Points, in no order, along strands that fork, close into loops and pass close to each other.
Points whose rows are less than 105 apart are linked; no others are. Some points are linked to none.
(869): [-31  -5 -13  -6   8   4  20  10   9 -15 -17   3   9   8   0  20 -23  -9
  59 -18  -7 -40   3   4]
(527): [ 40 -39  22  26  27 -37  14  -5   3 -21 -17 -16 -20   9 -41  18 -23  -9
 -19 -27  11  -4 -18   0]
(689): [ 54   7  19  27 -16 -21  40  18   2  28 -14   3  55  19  -6 -22  43  19
   9  60   0  23   7  15]
(300): [-10  45  13  -8  46  15   3 -39  41 -40  16  -6   7  -6 -22   4  28 -38
 -48  27 -14  28   4 -12]
(894): [  8   1  30  25   5 -16   8 -17   1  30  27   9  27   2 -28   3  39   2
 -35  40  30  54  19  30]
(673): [ 63  49  -5 -13  18 -17 -24  27 -30  17   1  10 -23  -8  18  -7  19   9
  15  11 -73 -26 -19  -9]
(209): [ 31 -28  27 -11  -7  36  45   1  21 -42 -24  15  -9  21   1   2   3  -3
 -36  36  57  -9  12  -1]
(166): [-12  -5   2  -3  18 -36  -2  15  24  -6 -11   4  16  -7   5  -8 -12  15
  25 -22 -15  -9 -26  17]
(798): [-20  27   0   4  -5  50  48   6  16  -5 -26   5  38  22 -19  25  26 -30
  32  28   2 -16  46   7]
(795): [ 17  27 -25   3 -21  24 -10 -24 -21 -28  16 -45 -12 -11   9  -7 -30 -15
 -20 -21 -45   3   8 -31]
(14): [-40 -35 -15 -12 -45  -9  36  -6  -9  11 -16  15  26  -9 -10  17  -1  -7
  45  -4  28  18  38  35]
(96): [ 10  45  -9 -31 -10  55  -1 -15 -15 -19  11  -8 -33 -22  32  10 -25 -28
  -2 -14 -32 -31  27 -26]
(559): [-38 -14  13  23  34 -14 -64  28 -11  34  11 -20   1  10  -4 -11 -24  43
 -23 -67  31 -25 -34   9]
(602): [-25 -36  11  -3   1 -23  54 -17 -15  -3  -7  11  16 -29 -30   3  -2  -4
  32  44  38  23  20  12]
(41): [ 44  -8 -21 -17   9 -11  11   6 -53 -14   6  10 -66 -15  -6  -7 -14  11
 -19   7   8  -6 -12 -39]
(693): [  7  -5   1 -21  -7  -1 -27  22 -53  49  20   7 -23 -35  43 -17 -25  35
   7 -12   8  -7   5   5]
(446): [ 19  18  43 -20  17  37  24  -6   4  17   5  27 -10 -32  27   3   4 -14
  -6  28  22 -53  24   1]
(126): [-14  12  20  35  44 -40  41  -3  14  -6 -24  -3  23  -9 -65  21  31 -40
  47  32 -31  -2  -7 -10]
(899): [ 55  22 -20  -7  18 -18 -25  34  -4  30  -2  12  25  19  57 -41   5  46
  35  42 -34 -12 -50 -22]
(454): [-20 -21  -1 -32  22 -19  47 -13 -12 -26  -7  27  -7 -41 -20 -21   4  -5
   3  63  27  40   2  -8]
(629): [ 14 -45  32 -21 -22 -33  29  -5  24 -42 -50   1  -5  14 -44  22  13 -19
 -38 -16  34  35  12  28]
(19): [ 66  -3 -10  16 -36 -32  17   6 -10  15   6   1  30  15  28 -30  21  25
  -1  36 -15  37 -10   9]
(554): [-80  16 -53  -9   4  15 -37 -21  30 -26  16 -15   1  35 -24  13 -13 -13
  -2 -50   3  29 -12 -15]
(47): [ 45 -17 -21 -24 -22 -27   3   9 -31 -33 -13  -7 -46   3  -6 -17 -16   3
 -44 -25  -1  38 -14 -13]
(843): [ 76  13 -21  10 -30 -19 -17   9 -13  34  18  -4  27  11  55 -40  19  53
   4  42 -31   6 -27 -14]
(850): [-58 -12  -3 -29 -56  43 -27  15  28 -24 -12 -12 -17  24  40  25 -31  -3
   3 -68  10 -25  13   9]
(634): [  6 -17  18  20  67 -28   1   4  19  10  23  21   5   6  -1 -22   8  25
 -14  40  45  21 -36   2]
(558): [-37  36 -46 -10   8   4 -34  -5  22 -36  -9 -26   3  38 -24  21  -5 -30
  12 -46 -57  32  -7 -11]
(141): [ 15  24  24  14  21 -12  50  -6   8 -12 -21  -5  20  -5 -54   5  37 -25
   1  53 -17  21  12  -4]
(621): [ 19  -7 -36 -11 -21  10 -39  42 -49   2 -18 -35  16  -5  46 -45 -43  61
  32   1 -38 -32 -29 -17]
(386): [ -3  -1  19  -5  16 -22 -47  24 -18  29  22 -10  -1 -25  32 -39 -26  49
 -27 -27  15  -4 -32   9]
(489): [-33  -9   9  33   1 -39  18 -30  10  13  -1  -4  22 -10 -79  44  17 -31
  54 -16 -16 -19   7   9]
(167): [ -8   9  -2  15  -5 -11   1 -28 -11  30  54  -2  22 -45  47 -41 -13  28
   9  43   4  17  -9 -10]
(568): [ 37 -30 -10 -22  -2  14   7 -45   2 -57  15   8 -37  -5 -11 -17  25   0
 -83  47  28  47   2 -27]
(392): [-26 -21  18  16 -34   8  -6   3  34  53 -12  33  28  21 -23  29  56 -14
   1 -33  35 -23  31  52]
(662): [-21   4 -19  22  30   3   6 -36  36 -49  17 -24   3  11 -19  -1 -10 -21
 -28   7   1  38 -21 -24]
(310): [ 15  20  31  56  34  22  34  -3  10   6   4  -9  23  31 -56  27  29 -21
  -1  55  13   2  18 -12]
(816): [-65  16 -49  20  -2  33 -21 -27   0  17  37  -3   0  29 -20  25  -2 -30
  20 -20   6  29  14 -12]
(185): [ 56 -17 -14 -26 -38 -16  10 -44 -24 -37   9   2 -47 -17 -12  -8  18  -2
 -78   9  13  37  14 -22]
(349): [-77   5 -41  20   4  48 -20 -12  -7  62  40  21  -4  10  -4  26  16 -35
  47   0  20  -6  30   0]
(324): [-19 -19  17  22  -9  11 -25   8  49  30  -8  22  -8  48 -36  47  29 -21
 -15 -75  38 -44   4  31]
(307): [ 26  -8  -2  -3  11 -15  -8 -18 -70  17  45   8 -65 -43  -5  -9 -12  27
 -21  26  17   4  -1 -34]
(781): [ 11 -44 -20  14  -2 -47  19  31  -3 -45 -58 -42  -2  -6  -7 -34 -43  11
   5 -43 -30  -8 -55 -27]
(163): [ 48   5  34 -14  36 -12 -10   5   9   1   8  16 -34 -20  30 -27  -7  30
 -45  -2  22 -50 -35 -21]
(22): [ 53  32  29  33  48  16  21   8  31  -1  -9  -4   5  38  -3  16   8 -22
  -1   6 -11 -50 -12  -7]
(384): [ 10  10  14   1  22 -16  11 -25 -32  17  54  21 -22 -46   6 -26  10  13
 -12  75   9  22  -6 -24]
(333): [-23 -25   9  19  44  16 -11   9  32  19  19  21   2  27  18  -4  -9  16
 -13   3  71  -5 -14   4]
(563): [-12  -2  -2  -3 -12   3 -22  -9 -33  36  34   2 -18 -19  23   2 -16   3
  -9 -12  11  35  26  12]
(81): [ -5  -7 -25 -21 -25  17 -25  45 -39 -37 -22 -41  -6   3  33 -49 -48  37
  -9 -35 -18 -22 -29 -28]
(405): [  9 -26 -14 -11  -9  -7   9  16  -6 -62 -33 -39 -28 -14   8 -41 -50  17
 -28 -39  -7 -29 -48 -45]
(619): [ 20  38  -1  -9  27 -41  -8  13 -46   2   0  -5 -40 -47 -11 -12   1  -9
  30  10 -80  -8 -27 -36]
(20): [-39   4 -13 -20 -23  28  34  12  30 -24 -43  17  34  14   8  22   3 -16
  71   4 -16 -41  24  19]
(632): [-22  54   5 -24  13  14  -6 -17  31 -19   3   9  12   2  -2  13  24 -31
 -11  -9 -27  14  18  12]
(168): [-16  43 -28  10   5   8 -11 -10  24 -14   6  -4  32  25  -9  21  24 -24
  26   4 -56  20   6  10]
(839): [ 35  -6  57 -34  21  -9   5  -6   9  -3   3  34 -33 -35  18  -9  11  11
 -49  14  33 -35  -2   8]
(488): [-43  -2 -14 -45 -20  41 -22  41  -6 -44 -25 -11 -36  31  26  11 -52  -2
  14 -54   2 -14   1 -12]
(188): [ -7  11  -6 -24  55 -44  19  19 -21  -9 -17  17 -39 -56  -8 -27  -5 -12
  18  17 -45  -2 -42 -40]
(35): [  8  -9   5 -23  25 -47  18  20   1 -16 -28  10  -7 -34   8 -31  -9   6
   9   0 -21  -5 -43 -10]
(365): [ 38  41  -2   3  14 -19 -48  22   1   6  -4 -15  15  -8  19  -8   7  26
  13  -3 -86 -10 -26  14]
(175): [-40 -17  -4  21   5   8 -57   9  21  33  11  -2 -14  31 -18  24  -2   5
 -18 -84  32 -25 -10  20]
(348): [-56 -14   2  36  -5 -14   2 -39   7  53  28  14  13 -14 -71  42  35 -29
  34 -14  15 -22  13  14]
(741): [ 25  -8 -46 -11   0  -1 -23  41  -6   1 -29  -8  31  25  50 -25 -28  47
  60  24 -43 -16 -34  -5]
(75): [-10  21  25 -17 -28  -2   2   4  -7  38 -11  25  32 -13 -12  26  44 -10
  15   7 -11  21  54  56]
(683): [ 24 -22  32 -42   9 -23  39  -7  -6 -22 -19  31 -26 -48 -17 -13  20   2
 -27  44  27  -3   7   3]
(614): [ -6   3  -5   8   1 -14 -52  23   4   4 -12 -26  25   3  11  -4 -15  37
  17 -44 -42 -22 -20  25]
(600): [ -3   7   3 -28 -33   8   2  -1 -23  27  16  23   9 -15  28  -2  18   1
  -4  16   9  49  40  38]
(643): [-33  -1 -43 -18 -17  34 -36  31 -17 -48 -22 -44 -16  49   1   6 -51   1
  -2 -66 -12  18  -6 -17]
(471): [-51  -1   0  49  14  13 -12  -7  -7  83  38  23   7   3 -11  26  29 -24
  41  12  26 -13  16   8]
(555): [ 16  14 -20  21 -26  61  41   7  -6   2  -1   0  31  38  22   8   4 -19
  31  41   7  -2  39  -4]
(608): [-16 -21  33 -25 -24 -26   7 -32  15  -8  -9  11   9 -15 -32  20  17 -15
 -31 -17  32  35  29  41]
(596): [-41 -24 -10 -28 -70   1 -36  14  30 -17 -20   0   7  23  28  14 -14  18
   6 -56  -3  10  10  44]
(224): [ 36  25  39  71  33  27  13 -18  12  24  21 -11  10  21 -23  31  15 -33
   4  31  -3 -41  13 -11]
(378): [ -2  34  24 -37 -16  44   3 -12   5   1   2  15 -10 -38  42  14  -4 -23
   8  -5 -20 -45  37  11]
(347): [  3   5 -23  21   9   3  -9 -25  -6 -36  26 -44 -17  -7  -6 -19 -36  -2
 -38  -9 -11  26 -20 -39]
(252): [-36 -32 -17  -7 -46 -17 -14   0  -4  14 -10   3  11   8  -8  25 -13   7
  26 -59   8  11  15  41]
(33): [ -7   3 -14  51 -27  13 -38 -13  -1  51  27 -31  46 -14  49 -11 -15  27
  42   9 -37 -28   5   5]
(201): [ 27 -20   6  22 -22  65  62   4   5  -5 -17  -1  16  28   7  -1   3  -9
  -8  52  59  -9  41 -12]
(562): [ 35 -18  -5 -24 -18 -28  17  -7  12 -52 -41 -11 -24  28 -31   6   2 -38
 -54 -20 -11  62   0  -5]
(900): [-26   5  38 -24 -28  -4 -12  -5  27  20 -16  29  17   4 -11  32  40 -15
 -17 -35  25  11  35  56]
(374): [ 12  -8  -4  51 -10  12 -12 -18 -16  50  43 -26  17 -11  49 -22 -29  20
  11  16   8 -15  -3 -20]
(540): [ -2 -43  29  -6   6  23   5  17  28 -11   1  25 -20  34  27   5  -8  11
 -37   4  75   3  -6  10]

A piece is two or more points that can be reached from each other along the links. Count, over all rows, the pieces, the separate loops (a circle has one, a figure eight two, a Y none), the forks (points with three links) and the tips (points with one).
pieces | 4
loops | 2
forks | 4
tips | 8

Name the points in between on the shortest way along the links from the first point to the second, in order.
(167); (324) | (384) > (307) > (41) > (47) > (562) > (629) > (608) > (900) > (392)
(35); (634) | (166) > (869) > (20) > (798) > (555) > (201) > (209) > (540) > (333)
(168); (850) | (632) > (300) > (662) > (347) > (795) > (96) > (378) > (446) > (839) > (683) > (454) > (602) > (14) > (252) > (596)
(795); (224) | (347) > (662) > (300) > (632) > (168) > (558) > (554) > (816) > (349) > (471) > (348) > (489) > (126) > (141) > (310)
